A landscape with many valleys, sampled at points; each row gives a point and its height.
A ball rolls from a point to the lowest of its 2 nearest points, and stops where none of them is lower. Distance is the straight distance between rows; heights are no part of it.
Sesu: [  3  -6 -14 -20 -10  43   0 -14  -6 -18 -18   6  -2  17  17  25  15 -11
  -2  21  33 -11 -25]  h=31.4
lib: [  9  13 -13   0  21  19   0   6   9  16  19  -5   0  -2  35   8  11 -15
  15  24  35   5 -10]  h=49.9
solez: [ 13 -11  14  22 -20 -11  -5 -24   9 -13 -20  -1  -1  33 -34  -8  -9  24
  -6 -14  26 -26   3]  h=64.3
tizo: [  2  -7 -38 -30   0  10  19  -2   6 -33  -9 -14   5  10  39  13  19 -30
  17   3  35  16 -17]  h=38.4
sali: [-20 -46   0  21   4  -2   1 -14 -30  10 -19 -17  -5 -11  -6  -7   8 -16
 -16  12  24  17 -17]  h=56.0
doza: [ -2  -3  26 -18  -8  10  -2  -8  -7 -12  16  -4  17 -12 -24  21  -9  -1
  11  27 -51  -9   2]  h=37.9
tona: [ -6  19   0  -5 -30  10  17  12   5 -24   3   4  22 -12 -10  15 -22  21
   5  32 -41 -27  20]  h=37.3
tolu: [ 22 -24  11  11 -16   7  -6   7 -49  -4 -23 -31  25  49   2  -7  10  21
   2  24  27 -14  10]  h=29.5
kitop: [ -2 -29  53  19   4   4 -20  -9   3  13   2 -35   4  19  15 -11 -10  -3
   2  18  -1 -21  11]  h=44.4
Beva: [-14  11   3 -51 -14   1  22 -13   0 -29 -25  17  -6  -4 -39 -10   0 -16
  -2 -30 -16  -6 -13]  h=75.6
rige: [  1  44   1 -23 -10  27  -7  16 -13   9 -45  54 -12  13   1   1  -2  25
 -38 -24  15 -36 -11]  h=36.9
vog: [  3 -19 -39   6   3  -2 -17   2  36   4   9  18 -21   3 -18  31 -28  -3
 -27   3 -32   7 -10]  h=61.3
Dem: [ 40  18 -13 -11  16   4 -11  13  39  36 -10  19 -12  15   6 -13 -21  16
 -15 -33  27 -14   0]  h=64.4
mesun: [  9  32 -17 -14  11  13   3  24  42   3 -27  30   0  -3  12 -32 -19  28
  -1 -34   7 -35   4]  h=59.0
kab: [-22  22   3  19   3   2  -3   0  16 -13  11  32 -24 -16  -4  13   8   0
  14 -14 -41 -18  -7]  h=82.0
pigid: [ 11  13   9  19 -20 -19  26  11 -12  -3   1 -14  27 -21 -13   2  -7  19
  10  10  14   2  32]  h=32.4
Gop: [ 11 -18  18 -11  29   1  10 -17  -4  17   1 -43  25 -16  15   1   4 -49
   6  -5  42  44  21]  h=49.0
Bodi: [-11   5 -61 -13  24 -45  14  12  29  -6  19  -7   7 -19  11 -10   2   7
   1   2 -30  21 -12]  h=24.6
Noso: [-28  20  55  22 -18   9 -16 -23  -9  -8   1  21  -7 -10  -6  25   9  14
 -15   6   4 -26  -4]  h=43.3
nis: [-21  -1  35  45   1  -9  -2 -15 -17  -8   2   6   3 -17 -12  14  16   6
  19   6   7  -5   6]  h=51.0
nane: [-31 -22  -8 -20  -5  15  -3  11  18  -9 -13   8 -24 -12  -2 -21 -19  -2
  -7   1 -45 -19 -14]  h=62.0
Lub: [ 18  19  38 -35   4  28 -23  11 -50  17  -5 -13  14  57  14 -17  21   1
   2  17  27 -14  -8]  h=9.9
pef: [-13  24   5 -15  -5  -7   8 -14  10 -30 -10  41 -17  -7 -40  27  -2 -18
  -2 -27 -50 -16  -9]  h=79.0
bodug: [ -3 -35  16  39  10  21 -25 -24  25  19  28 -19  -3  -6  12  -8 -13  13
   0  25 -15  -5  -5]  h=37.5
pigil: [ 13 -14  32 -10 -14 -13 -15  -4 -17   1  13 -10  11   4 -17  53 -15  -3
 -26  21 -21   6   2]  h=44.6
Mit: [-10   0  37  17  -1  28 -23 -36   6   8  36   9  16 -26  -3   0   2  21
 -12  19 -29   5   0]  h=27.6
mag: [-15  -9 -21  14  -9 -22  -2  26  22  12  36 -21  -3 -28  58 -25 -12  10
 -13   1 -19  27  21]  h=58.9
rodil: [  8  -2   9  -4  34 -15   2 -26  17   9  35 -27  27 -40   1 -15   8 -30
  24 -17  13  54  16]  h=54.3
gifal: [ -3  26   9   7 -17 -16  25  25 -45   0 -16   9   3  -1 -12  -8  18   8
  14   0  14   3  10]  h=33.0
Lokor: [ 31   9  34 -21  -1  12   5  11 -40   4  -9 -29  41  28   0   8   7   3
  16  36  28 -12  17]  h=22.0
Rido: [  1  54 -46   5  -6 -12  33   7  22 -22   3  15  21 -26  -8  -6 -12  23
   8   4 -16 -21  13]  h=16.0
Desov: [ 46  24  17  -8  -3 -16   8  23 -10  29  16 -11  -2  28   1   5   2  -4
  16  -9  21   2  19]  h=65.1
Sime: [  6 -20   1  51  11 -15  -5 -19  22  14   0  -7 -13  14 -29 -33  -9  21
  16 -11  14 -18  -7]  h=68.1
paza: [ -9 -43   4   5  15  20 -13  -4 -45  17 -24 -23 -16  33  16 -21  29 -23
   4   0  13  11 -23]  h=59.4
debo: [ -9  -5 -48   5  18 -25  10 -13  11 -25   3  10  -9  -1  -3  17  23 -19
  11 -16  13  24 -32]  h=41.4
boleg: [ 12 -15   0 -23   7  13  -6  19  -9   4   7 -10  -7  21  -9   5  -8  -5
  20  30 -44 -16 -14]  h=43.4
Tira: [-11 -10  52  17   6 -19  -8  16 -27  31   5 -19  -5  -3   1 -26   1   1
   8   5  -2   2  16]  h=50.1
gogen: [ 22 -14   8 -17 -11  -5  -8  -7  49 -12  17  -6 -18   6  11  29 -22 -21
   5 -28 -13   5  14]  h=61.4
pigul: [ 17   1   2 -25   9  19 -18  22  14   0  -5  22 -36  40   5  19  -2  -5
  17 -10 -35 -22 -16]  h=50.0
Fudez: [ 14 -33  14   3  -4   5 -19 -30  30  -8  42 -13  -3 -17  21  20  -8 -16
  -8 -23 -27  43  14]  h=56.3
sasob: [-30  15  72  41  15   5 -16 -13 -15  -4  16  -2  18 -17  10  -1  27   0
  38   3  13   7  31]  h=56.4
gobik: [-22  23 -44  38  13 -21  10  -3 -23  13  17  25   5 -45 -13  14  10  18
 -23  18  -3  24 -16]  h=86.3
Kunoz: [ -4  -3  27  43  -5  -5   9 -29 -24 -32 -28  -1  18   9 -24  20  27   8
  30   5  44 -13   6]  h=56.2
tikud: [  3 -17   5   8 -15  -6  18 -27 -27 -31 -32 -12  21  18 -37 -14  14   5
  20 -15  27   1   4]  h=60.1
Sez: [-16   3   6  25   6 -25   5 -21  24  -8  25 -10  12 -40  -4 -25   4   2
  15 -24   3  23  16]  h=59.5
pado: [  4  16  11 -36  -8  41 -12  -3 -45  -4 -18  10   8  32  -2  14  25   5
 -13  26  21 -22 -29]  h=22.7
vazes: [-17  19 -34 -27 -20  12  36  11   2 -20 -11   7  19 -27 -10 -15 -20  12
  -8  26 -17 -18   0]  h=29.3
Bot: [ 14  25 -26 -14  18  -8  21  14   2   2  15  -1   5   0   0 -10   9  -6
  39   5  -1   6  -5]  h=54.6
fim: [  8 -25 -32  39 -10 -43   3   9 -12  19   0  -3  -6  -4 -29  14 -15   8
 -27   5  21  33   8]  h=49.6
Duro: [  3   3  -5 -52 -19  16  -5   1 -21 -18 -22  17 -22  37 -14  -3  20 -13
  -2 -38 -10  -3 -17]  h=72.6
kodir: [ -3 -50  24   6 -10   3 -25 -15   1  16  15 -19 -10  -4  12  30 -16 -18
 -30   9 -20  23  -1]  h=50.8
bel: [  5  83 -35   7  25 -16  16  19  16   4  21  26   7 -33  12 -17  -1  12
   2 -12 -34 -20  21]  h=32.9
Ras: [  1 -13  -7 -14 -11 -16  36  24  -7 -15  -4 -36  42 -34  -7 -26 -15   7
  24  19 -10  14  35]  h=22.8
zof: [-29   4  34 -15  -6  33 -17 -17  17   7 -11  22 -14 -19   7  -2  -5   4
 -30  -2  12 -25 -19]  h=30.2
Kene: [ 14 -53  12  41   8 -15 -10   9 -50   3 -33 -35   5  35 -11 -12  14  10
  11   0  13  10  15]  h=36.6
Pini: [-27  31  66  -3  15  -4   1  18 -33  20  11  -2  19  -9  -6 -28  16  -8
  30   9  17   5  35]  h=55.3
Mis: [ 18 -23   3 -36  -6  28 -14 -12   2  -3 -20 -22 -17  48  26 -24  15 -26
   8 -36  24  -4  -4]  h=65.8
Des: [ 13 -45   3  41  -7 -21  -7   7 -18  21  -7 -25  -1  17 -21   1 -18  18
 -17  23   8   2  11]  h=43.6
sed: [-17 -25 -23   3 -25  -1  15 -12   5 -21 -23  -2  -5  -3 -10  -5 -10  -1
 -17   2  21  -1 -14]  h=51.5
por: [-24 -23 -51  -8   8  -8  18 -22  19 -42 -17  -9   7  -5  -8 -23  10  -6
  18   2   9   5 -30]  h=46.7
palen: [-39 -12 -24   0 -31  -8   4   9  31 -28  -8  14 -18 -19  18   4 -21   1
 -26  -5 -14   1   6]  h=56.9
paga: [ 11 -10  35 -53   5  29 -26 -17  -1   1 -26   3 -15  41  -1  -3   7 -20
 -12 -30  18 -17 -23]  h=69.0
katos: [ -9  -9 -37 -19  14 -18  24  19  -5   3  18 -26  27 -42  -7 -19  -7  -3
  10  24 -27  30  -3]  h=12.1
dotav: [-30  10  33  -3 -19  28 -21 -43  10  -5  16  35  -5 -38  -5   0   0  17
 -47 -13 -29   4  -7]  h=4.9
nik: [  9 -27  -8  -6   4   1  17   9 -16  -2 -14 -32  10   0  36  15   8 -34
   7   6  43  30   8]  h=43.9
tebub: [ 17   1  12  -1  -8 -17 -12  23  10   5  14  10 -37  26  16  39  -2 -25
  12 -18 -23   1   8]  h=56.5
miko: [ 41  44 -25 -15  13 -14  15  21   4  22   3  15 -14  17  -7 -12  -4   2
   0 -25  -5  -7   5]  h=60.2
Sise: [ 10 -34   5  -1  20  11 -13   1   7  22  -2 -23 -25  32  19 -31   1 -22
  14  -8  10  -4 -13]  h=62.6
lun: [ -8  14 -15  -5   7  -9  -1   5  26  14  40 -17   8 -26  57  -8   8 -11
   0   4  25  30  11]  h=54.5
Tufet: [  0  51  19 -33   5  30  -5  24  17  12 -37  49   9 -13   7 -12 -24  22
 -20 -16 -19 -50  11]  h=50.2
mem: [  0  53   4 -14  -1  12  12   9 -21  16  -6  34 -12   3  -4  -3  21   4
  -9  -8  29 -11  -9]  h=16.9
sito: [ 38 -17 -27  29  14   2 -12  -6  16  10   3   2  -1  44 -39 -11 -12  29
  17   7  -5 -20 -11]  h=70.9
govi: [-12  16 -48  23  19   1   6   2  -2  10  23  11   8 -32  25  27  18   7
  -5  38  23  19 -24]  h=87.6
Panu: [ -1  -2 -23  38 -16 -26  -3   5  22  13  16   9 -14 -11 -14   4 -27  22
 -31  -7 -18   8  15]  h=55.8
rul: [ 22   0   0 -20  -6  13 -29   7  45  15  17  22 -21  -5  17  32 -33  -1
 -33 -21 -39   3   9]  h=66.6
Viro: [-33  24 -35  21   1 -12  10  12 -19  -3  -4  40 -25 -16  -7   7  12   1
 -16   5 -21  -1 -20]  h=84.5
dabub: [  8 -19 -56  -2   4 -41   7  20  10  -6   6 -14  -8   8  12   6  -2 -11
   0  -4   4  31  -7]  h=34.1

For each start below, name the point where the ball stops.
gobik: katos
gogen: Rido
rul: Lub
paga: katos
Pini: dotav
Fudez: Rido
palen: katos
rodil: Lub
